A landscape with many valleys, sampled at points; each row gives a point and its height.
From any point a ball takes the steepest step (drop divided by distance) to one of its 3 nearest points. It stops when none of these is lower. Distance is the straight distance between rows; heights are no part of it.
(1690): [114 144 140 129 123 137 119 154 164 127 156  96 135 139 186 110 120 123
 146 126 183 114 123 143 101  86 122 122 177 106 143  82 141]  h=7.73
(1610): [122 156  98 129 116  60 173 145 102  96  90 173 101 140 124 131 149 112
 212 126 138 157  91 137 178 127 120 174  77 140 108 120 120]  h=1.90
(1003): [118 111 147 131 139 143 132 120 134 130 146 112 155 128 100 116 139 138
  59  97 103 161 144  87 101 152 120 113 121  86 121 159 120]  h=3.71
(398): [107 151 126 127 132 125 116 124 147 122 141 110 142 141 169 119 100 118
 151 144 229 106 101 146 117 108 123 152 178 108 172  67 154]  h=5.84
(896): [112 131 140 137 116 134 123 150 156 123 156  98 136 140 171 109 136 141
 145 118 153 123 136 146  97  86 128 122 160 119 130 105 116]  h=5.11
(706): [170  93 138 127 153 164 102 112 160 142 133  74 130  78 130 122 137 201
  76 117 136 104 158 118  96 122 108 120 158 111 110 156 144]  h=2.01
(456): [102 160 116 136 119 112 155 142 124 130  89 128 115 173 143  76 140 112
 181 146 183 118  91 167 147  92 139 143 116 138 134  98 127]  h=0.91
(1062): [114 159 146 117 110 115 147 155 109 121 145 141 117 148  81 157 137 112
 111 128  44 145 118  98 169 156 139 108 102 115 127 138 136]  h=1.84
(577): [ 89 155 187 116 107 123 141 140 121 142 140 120 137 171  88 136 141 121
  97 116  38 139 112  87 161 160 124  99  83  96  84 162 129]  h=1.16
(1211): [134 104 149 120 141 150 116 118 108 135 146 129 142 113  89 132 120 120
  66 113  86 157 163 101 122 169 124 101 130 101 113 141 151]  h=3.81
(593): [ 97 150 133 132 114 125 131 151 155 121 153 102 134 156 172 103 132 127
 151 130 181 111 118 148 114  82 135 122 161 122 134  92 127]  h=6.38
(843): [119 123 108 135 136 110 122 128  95 122 130 156 105 125 114 173 129 110
 148 130  91 139 133  97 134 145 142 120 118 143 154 128 122]  h=2.64
(413): [136 110 131 126 144 134 109 125  83 126 139 150 112  99 108 159 116 115
 111 120  80 134 152 109 116 168 122 108 146 139 144 131 147]  h=4.41
(969): [ 95 139 127  96 104  97 170 147 123 124  97 134 142 168 144  89 155 129
 169 129 111 123  95 144 147 109 131 151  94 134 118 117  86]  h=2.63
(1628): [116 158 111 107 116  82 181 139 104 113  87 159 116 158 148 117 150 118
 194 123 119 146  92 138 175 136 123 163  68 140 112 118  97]  h=1.30
(1208): [ 91 158 131 109 111  96 167 149 109 122  84 142 115 176 148  71 150 114
 189 134 153 118  89 159 154 103 126 165 100 140 116 112 106]  h=2.86
(477): [105 155 108 122 116  96 138 150  95 120 136 155 112 136  97 167 135 109
 138 134  65 146 117  86 164 155 140 130 111 134 146 127 128]  h=0.83
(1119): [144 158  96 154 117 122 147 124 133 132  92 144  94 151 127 115 131 104
 192 150 178 132 104 184 154 115 146 138 118 138 137 105 137]  h=1.80
(707): [160 131 117 134 138 136  93 117 164 129 149 112 140 103 163 108  91 135
 110 153 200  94 117 155 110 111 118 146 172 156 130 126 144]  h=1.55
(27): [124 146  88 143 117  86 166 137 116 116  86 158  89 145 125 133 137 112
 204 131 140 142 103 136 161 123 132 152  88 138 123 117 121]  h=1.00
(995): [189  87 143 100 132 162  85  88 142 152 123 108 124  65  95 153 117 179
  90 121 145  90 167 110  95  99 113 104 187 146 124 172 179]  h=1.83
(692): [ 97 127 172 125 128 135 136 120 135 142 152 119 152 151  84 120 138 122
  68 102  84 155 127  79 123 158 120  98 105  84 103 164 122]  h=2.95
(525): [106 166 111 141 116 125 148 136 128 135  98 129 113 172 139  82 135 112
 184 158 191 118  93 181 152  98 137 145 122 133 141  97 133]  h=0.29
(997): [111 122 168 123 133 137 128 124 122 147 151 121 146 143  81 130 129 110
  65 109  78 163 145  89 126 167 120  94 117  94  98 155 141]  h=2.93
(1293): [114 148 117 101 106  89 179 139 112 115 100 154 135 157 146 117 148 125
 173 127 101 140  92 125 166 142 126 151  73 135 126 122  93]  h=0.66
(25): [171  82 146 113 154 160  97  96 136 139 127 104 138  77 112 138 126 187
  83 118 135 103 173 117 108 118 119 113 163 140 112 165 161]  h=2.26
(418): [ 94 178 158 135 109 116 128 154 100 152 166 140  98 111  58 165 131 103
  99 113  32 154 139 112 137 161 122  96 141 110  89 148 127]  h=3.13
(670): [134  88 132 132 135 147 128 120 131 127 143 128 151 130 124 128 145 140
  87 118 116 146 146 126 113 134 133 121 122 119 135 141 108]  h=4.84
(58): [123 104 155 123 144 150 125 114 119 130 145 121 152 120  88 123 127 120
  57 111  94 159 156  98 116 168 118 102 129 103 113 155 140]  h=3.69
(1552): [110 116 153 121 147 149 128 117 136 136 147 106 160 129  96 114 136 142
  56  90 104 157 144  75 101 158 111 102 128  89 102 160 124]  h=3.85
(1177): [102 114 128 124 108 119 149 140 141 127 127 124 146 157 142 111 152 134
 142 126 128 130 120 142 111  97 141 130 114 136 132 120  87]  h=3.37
(13): [145  88 135 132 143 143 114 115 120 126 132 141 137 113 140 139 127 138
  98 117 120 139 159 123 120 128 133 116 120 147 135 133 120]  h=2.89
(295): [115  99 142 127 118 129 143 128 134 125 142 127 159 153 113 128 151 130
  95 115 101 149 132 114 120 128 131 120 105 105 139 145 100]  h=6.04
(826): [123 149 114 146 130 138 108 119 150 130 144 109 142 127 162 116  98 121
 145 160 228 110 105 166 112 118 126 157 169 137 152  87 143]  h=2.24
(621): [156 115 135 140 140 149  96 134 168 134 158  94 140  90 170 110 116 167
 107 131 159 107 142 137  99 103 111 126 160 140 123 129 133]  h=2.38
(786): [123 116 120 119 109 118 159 126 126 128 122 139 146 157 123 134 150 120
 129 130  86 147 112 119 145 138 144 126  88 130 146 131 103]  h=2.04
(515): [115 107 149 125 136 147 139 120 124 131 154 124 157 136  95 126 135 125
  65 105  96 163 143  92 122 161 123 106 114  93 120 155 126]  h=3.40
(151): [121 125 102 124 112 104 164 129 118 125 105 148 113 149 135 147 138 121
 153 129  94 143 119 110 154 134 143 131  94 141 137 125 107]  h=0.67
(1605): [135 121 105 156 138 129 115 120 114 116 109 156  98 118 131 166 118 104
 163 131 129 128 138 123 121 133 134 120 112 146 143 122 120]  h=3.61
(832): [ 90 184 118 119 108  79 129 170  86 125 139 156 110 127  68 155 140 104
 129 133  52 149 112  95 181 147 132 120 120 141 134 140 128]  h=1.17
(824): [128 120 105 141 126 119 140 119 118 128 112 148 112 144 131 155 136 116
 153 131 115 136 133 115 139 130 152 119 104 145 143 124 111]  h=1.67
(1045): [135 108 115 133 138 132 123 118 100 121 125 151 115 127 127 170 123 116
 137 120 101 135 143 106 124 146 140 113 116 144 146 127 125]  h=4.18
(1032): [ 80 172 132 127 118 112 150 146 126 110 102 122 120 179 147  72 143 119
 182 137 185 108  95 156 143  78 133 150 133 131 138  89 135]  h=1.48
(1478): [119 156  97 126 112  66 173 143 101 103  91 166 105 141 134 137 149 114
 196 124 119 148  93 125 172 135 124 170  77 136 111 123 109]  h=1.76
(1702): [117 125 108 130 139 119 109 132  86 124 138 154 110 116 104 170 125 111
 131 122  77 142 142  98 128 162 131 116 135 146 158 123 138]  h=3.67
(1047): [112 119 139 109 105 118 153 138 134 117 128 127 158 158 115 116 156 130
 120 124  90 135 107 125 123 122 145 129  96 106 139 135  94]  h=2.67
(1505): [ 86 181 153 133 106 113 120 167  90 153 158 139 103 108  46 168 144 108
 117 110  21 156 130 119 141 151 123  97 144 120  88 150 121]  h=3.42
(971): [142 152  96 155 120 141 125 118 136 134 103 140 107 142 134 119 120  98
 177 160 193 122 108 192 148 118 148 150 133 142 145 107 139]  h=2.51
(1064): [122  99 130 143 123 143 117 136 143 128 151 115 148 129 150 116 145 148
 113 116 139 139 142 140  98 106 127 125 131 125 127 128 101]  h=4.72
(722): [121 138 100 126 114  97 171 131 121 129  93 147 104 158 139 124 145 117
 177 130 118 138 100 129 157 126 138 145  84 142 124 119 105]  h=0.98
(1092): [ 87 156 185 119 105 135 143 144 111 151 146 119 117 163  84 149 139 122
  86 108  39 143 123  85 154 169 124  89 100  98  66 157 131]  h=0.50
(628): [128 133 131 145 131 139 105 143 161 129 157 102 138 121 167 104 114 133
 136 131 180 119 131 150 105 102 120 124 158 140 130 115 121]  h=3.87
(386): [119 127 139  99 140 140 116 119 162 114 140 116 142 135 202 122  97 110
 147 128 232 108 108 135 126 103 122 146 185  83 189  54 169]  h=6.51
(952): [138 115 130 152 132 144 111 126 147 132 145 122 137 122 162 122 126 134
 128 129 159 127 140 149 111  98 130 128 134 154 132 131 115]  h=2.90
(635): [ 86 151 137 118 114 110 147 155 139 113 118 113 128 174 154  91 148 127
 170 129 158 108 102 150 126  74 138 136 139 132 127  95 116]  h=2.31
(512): [168  95 138 110 151 180  98 101 165 146 124  55 122  77 127 129 139 205
  68 116 135  86 159 107  85 125 104 112 168 105 110 160 153]  h=2.81
(1428): [112 153 112 121 114  92 180 134 109 123  78 155 104 162 148  95 148 119
 195 130 142 134  90 154 159 120 125 162  86 140 112 115 102]  h=1.98
(1227): [151  79 139 115 158 160 107 104 116 135 124 107 151  85 104 135 125 166
  70 113 114 128 167 109 106 145 123 109 153 119 106 157 160]  h=1.65
(1280): [111 144 137  90 106  96 175 143 131 116 106 140 159 158 132 109 151 122
 148 129  81 135  95 126 155 133 135 148  77 121 124 128  85]  h=3.50
(939): [118 151 123 110 115  97 163 146 113 118 133 145 131 153 107 154 142 115
 131 135  60 146 105  98 173 152 136 130  90 123 137 134 121]  h=0.88
(1514): [130 105 116 134 127 125 142 122 120 129 118 144 121 149 138 152 134 118
 137 122 105 145 135 117 134 128 145 120 104 143 143 130 105]  h=2.80
(247): [191 119 118 125 134 144  85  93 155 139 123 134 131  82 129 128  84 142
  97 150 176  71 143 128 111  99 120 136 175 165 133 163 157]  h=1.91
(1220): [175  83 146 100 144 171  88  91 138 148 121  97 134  70  91 153 126 190
  78 115 141  99 170 108  94 119 115 105 177 139 117 168 175]  h=2.49
(626): [169 133 106 143 122 141  90 104 145 129 121 145 126 108 143 129  93 104
 136 164 201  91 123 177 120 120 127 172 160 160 135 123 144]  h=1.47
(200): [111 111 134 126 111 130 136 141 143 117 143 117 155 142 134 118 157 148
 113 111 117 137 131 134  95 104 138 129 121  98 138 131  92]  h=4.08
(695): [ 85 177 175 128 101 128 140 154 101 148 149 131 100 136  63 169 138 120
 104 112  29 150 139 102 153 163 129  99 116 100  68 148 135]  h=2.56
(651): [152 142 102 160 125 144 108 112 143 131 107 142 113 127 132 129 110  93
 168 158 194 117 119 181 132 119 142 151 134 146 139 117 133]  h=3.10
(1224): [ 97 150 182 127 108 131 135 142 111 150 150 128 115 150  78 150 133 109
  86 110  51 144 133  92 149 168 116  94 110  90  81 156 140]  h=1.63
(347): [ 92 166 137 132 119 124 130 144 150 120 140  99 130 159 168 101 121 119
 160 129 198 111 101 145 122  84 141 130 173 113 151  79 149]  h=0.34
(319): [116 153 110 109 110  89 166 145 117 115 109 152 127 149 122 151 145 120
 151 138  70 142 105 102 180 151 138 145  80 136 134 127 111]  h=0.57
(570): [104 155 119 148 111 129 135 132 145 136 125 115 127 159 150  95 125 114
 161 151 197 121 103 164 131  96 142 138 140 141 139 100 129]  h=5.62
(433): [101 132 134  91 102 109 170 153 136 115 111 130 166 159 126 106 154 130
 141 123  86 129  99 133 133 117 140 140  91 112 128 124  83]  h=3.23
(686): [117 132 119 131 129 122 110 113 136 126 151 105 140 122 165 122  94 130
 150 159 245  98  97 167 112 120 112 180 177 128 166  74 158]  h=0.59
(522): [118 147 116 151 124 140 116 125 150 139 135 118 133 143 154 109 115 109
 148 147 196 122 119 162 118 102 139 135 144 151 133 113 117]  h=7.09
(671): [108 139 128 140 114 128 127 146 154 125 144 104 137 157 164 100 134 136
 150 123 163 121 124 151 107  82 138 125 146 132 133 105 114]  h=6.55
(569): [131 115 147 122 132 135 132 125 110 129 151 141 130 133  97 153 132 112
  89 118  78 153 142 102 137 163 135 100 115 114 134 139 135]  h=4.21
(943): [165 116 138 135 145 156  97 132 172 135 156  79 127  86 162 101 120 175
 104 130 153 102 145 136  90 104  99 118 162 121 120 128 139]  h=2.03
(807): [141  88 139 128 155 156 116 115 129 124 135 110 154 100 112 122 129 161
  69  99 116 142 165 104 106 149 114 117 133 109 117 152 137]  h=1.81
(1678): [177 121 115 138 137 142  88 100 155 129 127 135 134  92 145 125  89 124
 112 152 177  79 135 145 116 105 123 146 164 172 124 146 147]  h=1.92
(956): [116 137 112 122 121 100 142 135 102 117 132 150 110 142 104 169 131 109
 132 133  73 142 123  94 157 147 143 130 107 132 149 129 122]  h=0.96
(920): [158 114 112 133 123 130 100 100 134 134 133 122 136 113 149 129  94 117
 140 175 238  88 106 182 106 122 120 193 168 154 145  96 162]  h=2.85
(664): [104 169 119 101 122  76 179 142  97 109  90 165 128 159 156 116 151 116
 201 123 116 152  79 142 175 142 116 179  66 124 109 119  86]  h=2.28
(1553): [120 137 140 112 111 108 165 140 122 121 129 140 140 160 109 142 140 123
 120 135  59 142 103 105 161 150 139 122  82 113 137 132 112]  h=1.36
(792): [156  88 132 121 159 169 110 108 143 134 122  81 140  82 115 128 130 191
  65 104 126 120 164 105  96 142 112 116 158 109 108 157 152]  h=0.77
(195): [147  93 135 136 153 163 107 119 154 128 133  85 137  88 144 107 142 187
  75 109 131 118 165 113  84 129 100 117 154  99 115 147 126]  h=2.40
(1324): [152 141  99 161 133 136 116 109 141 119 100 151  99 124 132 144 105  92
 180 145 168 119 131 158 128 120 141 132 125 148 138 126 124]  h=3.86
(930): [129 141 126 125 135 131 102 130 159 130 154  96 146 117 182 109  97 128
 132 149 214 106 113 149  97 116 114 141 186 129 155  89 146]  h=3.14
(911): [156  98 139 133 146 164  99 130 164 130 137  73 126  85 159 103 132 184
  90 121 137 101 155 124  88 113  96 115 163  96 116 135 134]  h=1.94
(422): [122 139  80 145 126  80 143 142 107 114  96 157  92 125 112 155 136 117
 182 136 107 142 115 103 149 130 138 141  95 138 141 123 123]  h=1.15
(266): [182 123 128 126 141 151  99 125 178 138 159  95 134  85 161 109  93 165
 104 148 175  92 131 140  96  99 106 136 179 147 124 141 152]  h=2.91
(1019): [123 151 106 147 120 120 147 128 129 135  95 136  96 159 136 103 132 105
 187 143 172 130 106 172 151 106 147 141 108 144 134 111 128]  h=1.38
(1333): [100 137 115 118 108 103 170 139 125 132  95 135 125 169 143  93 144 125
 170 132 135 127 100 152 144 100 142 141 102 146 121 111  96]  h=2.84
(341): [164 103 130 144 143 148  97 111 148 133 140 121 133  98 149 119 109 142
 110 126 161 110 151 144 112  99 124 129 146 169 120 147 133]  h=3.09
(1005): [138 138 109 158 135 147 120 111 144 141 113 137 116 137 140 123 114 103
 155 142 182 121 122 168 127 107 146 135 123 157 133 121 118]  h=4.11
(934): [167  76 144 107 153 156  94 106 115 138 118 120 140  70 103 148 116 164
  92 121 119 109 170 115 110 132 122  95 162 145 122 156 171]  h=1.14
(1154): [168  98 139 138 150 159  98 121 159 135 147  92 133  83 149 115 127 184
  87 122 142 108 158 131  98 108 108 122 155 126 115 146 135]  h=1.13
(187): [ 99 151 124 144 116 126 131 141 146 133 137 112 133 153 152 100 127 117
 160 137 182 116 111 155 120  88 141 132 152 138 134 100 121]  h=7.33
(1522): [114 123 158 114 117 130 147 130 131 126 141 133 152 164  95 136 140 123
  88 121  74 148 118 102 134 146 137 105  88  88 132 153 115]  h=4.26
(842): [121 140 128 116 118 118 144 137 113 126 142 149 120 147  97 166 132 109
 115 127  62 150 125  98 157 156 142 113 109 116 146 132 126]  h=1.35
(891): [166 109 124 141 148 153  93 102 133 129 118 151 123  91 138 136  95 121
 126 127 152 101 151 133 119 119 123 111 140 168 131 152 132]  h=3.45
(915): [114 121 110 129 114 113 158 125 133 131 108 137 127 161 142 121 144 119
 151 130 125 133 114 135 141 115 144 129  96 147 137 122  91]  h=3.01
(738): [125 132  91 134 124  90 165 134 115 125  96 157 101 145 130 147 137 113
 177 132 115 138 114 115 155 131 144 141  87 140 130 120 112]  h=0.85
(1594): [151 132 131 131 135 142 105 143 173 134 166  83 136  99 183 102 104 145
 119 143 177  98 132 143 102 108 102 127 180 129 130 110 143]  h=2.68
(45): [148  93 146 111 147 155 111 111 101 134 132 118 139  87  90 137 114 126
  64 112  86 139 167 108 111 173 126 107 150 117 107 144 168]  h=3.91
(1307): [107 134 154 105 114 113 153 137 144 118 131 133 163 165  99 117 151 129
 110 122  74 134  96 108 140 138 135 125  78  94 126 148 101]  h=3.84
(1057): [122 133 120 144 132 125 107 110 133 129 144 119 133 135 153 127 106 129
 165 170 246 110  96 177 117 120 121 184 161 128 170  75 162]  h=1.69
(1589): [135 107 132 121 146 136 105 123  77 129 143 143 122  87 108 156 112 124
  99 121  77 128 158 112 109 174 117 102 156 140 137 131 155]  h=4.06
(1405): [104 162 139 132 126 121 113 148  85 142 166 141 107  95  65 157 119 101
 100 115  40 154 145 118 121 177 114 101 155 121 119 142 136]  h=3.55
(368): [120 144 104 112 111  87 176 136 115 116  98 152 122 157 136 139 139 121
 164 129  94 143 104 110 164 142 132 151  77 138 129 128 103]  h=0.35
(657): [145 141  96 156 125 126 131 122 139 130  96 149  99 139 132 143 122  96
 184 141 166 131 118 161 133 115 152 133 116 148 134 121 120]  h=3.16
(203): [145 114 142 131 130 151 104 153 166 129 158  83 134 104 184 104 122 148
 120 123 156 111 143 140  94 102 106 118 168  97 124 110 131]  h=2.99
(1419): [125 135 108 148 115 124 140 120 137 139 107 136 106 154 140 124 133 110
 170 136 157 127 109 154 134 104 150 130 108 155 125 123 106]  h=2.37
(489): [112 133 122 148 121 132 125 131 148 136 130 115 130 145 150 112 131 119
 149 133 173 126 117 158 111  94 143 125 135 152 131 116 103]  h=8.00
(1233): [139 135  93 152 132 122 136 119 130 124 100 152 100 136 132 152 119 105
 183 132 141 132 125 137 132 123 148 130 104 151 138 121 117]  h=2.19
(1558): [133 100 143 121 135 146 120 120 101 127 144 143 130 121 107 149 126 120
  84 119  89 147 159 113 129 160 131 107 125 119 132 138 138]  h=3.00
(1108): [123 132 158 125 125 137 122 130  98 143 161 133 118 109  77 150 114  96
  87 114  51 154 158 107 125 178 120 101 147 106  99 142 143]  h=3.92
(680): [174 101 144 121 151 165  95 121 171 147 147  61 120  80 158 111 123 188
  89 138 147  82 152 124  82 106  93 115 173  97 113 142 148]  h=2.27
(282): [160  82 138 118 153 151 100 108  94 127 121 142 133  84 120 148 108 142
  98 118 103 113 168 119 112 148 122 101 149 154 127 142 158]  h=0.72
(85): [159 117 120 151 142 149 101 108 143 129 120 142 124 109 147 133 106 116
 131 132 160 112 146 143 118 111 133 122 131 167 128 138 122]  h=2.70
(610): [150  81 139 135 153 156 105 112 128 126 130 110 148  95 120 126 128 165
  74 108 125 133 164 124 109 136 121 119 132 127 116 146 135]  h=1.29
(228): [126 107 139 134 124 149 113 146 156 119 153 102 136 118 164 113 146 161
 109 116 136 124 150 136  85 107 112 122 151  91 113 122 102]  h=5.02
(1284): [155  99 127 141 148 145 100 112 111 126 121 153 120 105 138 153 114 120
 128 120 122 125 160 117 120 129 128 113 128 155 131 134 130]  h=1.54
(835): [154  88 133 124 153 143 101 108 100 128 126 149 129  92 126 151 112 133
 104 115 109 122 164 117 114 137 122  99 138 153 133 134 148]  h=0.48
(1367): [ 93 175 139  82 117  84 170 143  91 109  90 162 131 171 163  86 153 113
 210 119 129 145  86 158 171 135 116 180  70 117 112 110  74]  h=3.74
(955): [121 127 142 117 129 138 123 130  91 129 158 145 118 115  89 157 115 107
 102 117  63 151 154 106 130 176 125 104 139 116 133 135 145]  h=4.42
(946): [122 136 158 126 118 135 140 137 112 136 152 137 121 142  91 151 134 103
  89 118  60 155 133  96 143 165 133  95 104 102 120 146 140]  h=2.83
(904): [178 101 132 131 152 148  93  96 142 128 115 135 130  86 136 134  97 142
 105 127 150  96 159 130 116 104 118 118 153 166 123 156 143]  h=2.76
(1060): [131  96 135 138 137 148 120 124 139 122 147 114 154 112 131 117 144 164
  79 109 123 144 150 117  95 125 116 122 125 103 127 142 106]  h=4.79
(1339): [110 162 170 115 110 108 158 152 126 123 131 136 139 160  99 134 141 122
 117 133  39 136 102 106 175 155 131 114  73 110 111 147 132]  h=2.61
(548): [131 140  85 143 127 106 142 133 120 122  92 157  90 133 125 150 133 105
 190 128 132 139 117 127 139 120 148 134  98 144 139 123 119]  h=1.31
(1299): [139 100 131 115 162 159 119 109 138 130 128  92 155  93 102 113 129 166
  49  97 120 140 162  89  98 153 117 111 144  99 111 151 138]  h=1.95
(1668): [144 156  83 156 120 107 150 131 126 118  91 161  82 136 122 130 132 103
 205 141 155 137 107 162 153 115 147 143 104 141 136 118 131]  h=1.28
(343): [ 96 166  97 129 113  60 129 160  78 109 118 163 115 132  82 156 140 101
 153 142  72 141 105  84 183 149 130 144 104 134 130 139 125]  h=1.22
(1021): [139  96 132 137 141 154 112 133 150 121 143  99 145 104 151 110 143 173
  85 111 129 126 162 127  90 119 107 122 142  97 115 134 114]  h=3.48
(153): [157  74 135 122 155 152 105 108 118 124 127 127 146  92 120 137 123 153
  91 112 114 128 166 124 115 132 125 113 140 143 121 148 144]  h=0.65
(67): [ 83 163 140  87 119  91 161 157 104 107  92 146 130 175 156  75 158 115
 191 122 134 120  96 155 160 112 124 176  92 135 113 102  87]  h=4.65
(713): [160  91 132 136 148 157 103 112 146 130 142 108 137  88 138 119 121 176
  93 119 144 115 151 134 107 108 116 119 150 144 114 147 142]  h=2.18
(803): [ 90 168 122 139 120 122 134 140 142 123 129 118 128 167 150  96 128 117
 172 148 206 113  98 158 137  86 141 148 156 118 165  84 153]  h=5.09
(171): [143 140 108 154 122 139 106 108 135 141 123 135 126 134 143 126 110 103
 164 175 221 109 111 193 132 118 144 175 153 139 150  93 148]  h=4.28
(446): [ 92 139 176 122 121 133 135 128 114 151 154 117 142 155  80 131 133 111
  74 101  62 154 129  79 137 164 117  92 108  89  80 163 132]  h=2.39
(881): [114 155 112 153 116 134 122 118 138 138 114 126 129 153 141 108 123 105
 172 162 214 120 102 185 138 111 143 154 139 140 151 100 144]  h=3.57
(773): [134 102 129 131 152 155 115 120 147 122 137  97 147  97 135 104 141 176
  64 102 121 130 160 104  88 143 102 116 148  82 120 144 114]  h=2.30
(116): [144  91 139 128 142 146 114 107 107 124 140 141 141 111 117 140 124 133
  90 120 102 140 160 121 120 147 129 114 122 137 135 135 133]  h=1.64
(275): [ 99 159 119 146 119 126 116 120 144 130 136 113 133 149 155 106 118 113
 159 157 224 114  99 165 127 100 136 156 159 127 162  80 146]  h=4.36
(547): [141  99 130 132 137 136 117 119 101 123 129 150 123 121 124 157 120 115
 117 119  98 140 155 116 126 151 142 110 123 138 147 132 126]  h=3.80
(877): [162 135 108 148 133 138  92 102 155 129 131 136 133 107 147 126  89 107
 126 156 198  90 127 161 123 116 124 154 158 166 127 133 141]  h=0.37
(698): [140  96 132 118 167 168 113 108 141 137 124  83 147  88 117 115 134 188
  60  96 119 125 162 100  92 146 110 110 153  90 109 158 137]  h=1.53
(1016): [133 109 114 145 129 136 128 115 130 130 115 143 117 138 150 142 129 113
 149 128 136 128 137 137 129 114 144 116 111 151 134 129 108]  h=3.72
(510): [115 118 127 126 140 123 108 107 140 118 141 109 124 126 175 126  89 131
 163 153 252 102  95 156 108 115 106 180 171 107 183  62 168]  h=1.87
(691): [123 122  95 140 130 103 129 129 103 125 115 153 100 132 120 170 133 109
 168 129 106 139 127 104 135 135 144 125 103 144 146 122 119]  h=1.88
(348): [137 158  87 153 118  95 166 142 120 111  85 164  82 138 120 121 141 109
 214 134 153 150 100 161 160 113 140 150  98 143 126 111 132]  h=1.11
(775): [155 118 149 117 139 150  96 152 180 130 155  77 136 100 188 100 110 138
 116 140 167  95 141 136  94 103 100 117 179  99 122 101 150]  h=2.82
(1461): [121 142  94 122 114  83 162 138 103 114 108 158 113 144 122 153 139 118
 159 134  89 146 110 101 164 141 143 140  87 138 134 123 116]  h=0.49
(395): [144 131 118 152 129 146  99 113 155 136 134 124 136 116 152 122 103 122
 132 140 182 112 131 157 118 107 130 138 151 163 124 131 125]  h=1.68
(923): [122 116 157 119 131 145 125 127 107 139 154 129 127 122  83 146 119 100
  72 109  75 156 158  97 124 175 126 105 133 105 105 142 149]  h=3.98
(304): [102 152 116 130 125 114 116 149  83 132 156 143 105 112  75 165 130 105
 122 127  54 149 133 101 138 165 133 113 143 130 145 136 135]  h=3.96
(1596): [152  96 142 104 151 141 107 114  81 136 132 134 129  75  99 146 104 131
  89 117  80 123 168 119 101 171 124  96 161 134 125 140 170]  h=3.95
(1542): [112 157 147  92 110  98 167 154 142 107 112 142 171 161 114 106 144 122
 138 132  62 132  93 115 162 140 130 139  66 110 124 135  93]  h=3.75
(292): [111 158 100 123 112  84 155 157 100 113 121 152 115 138 107 156 143 115
 147 135  74 143 111  84 177 148 139 139  99 131 137 127 122]  h=0.68
(261): [123 115 140 119 117 123 149 128 118 128 140 142 140 153 100 144 141 117
 102 130  79 150 120 109 143 149 143 117  93 114 138 136 116]  h=2.92
(551): [187 101 137 117 136 154  92  97 158 142 134 113 125  77 121 132 105 171
  88 130 160  86 153 121 105  87 122 115 177 159 128 168 158]  h=0.90
(1232): [100 157 132  82 114  87 175 143 108 114  89 150 141 163 154  91 152 118
 182 124 106 135  90 145 166 137 126 169  73 131 115 115  78]  h=1.74

Call two points neighbours if one is among the 3 nearest of the other. Go from one point of each pair to the other, from neighbour to neighbour, staying as low as possible. Name the highest point that can't be avoided.
(551) and (792) => (25)
(792) and (1154) => (706)
(877) and (116) => (13)
(551) and (877) => (1678)
(686) and (347) => (803)
(368) and (1092) => (1339)
(525) and (368) => (1119)
(835) and (792) => (1227)
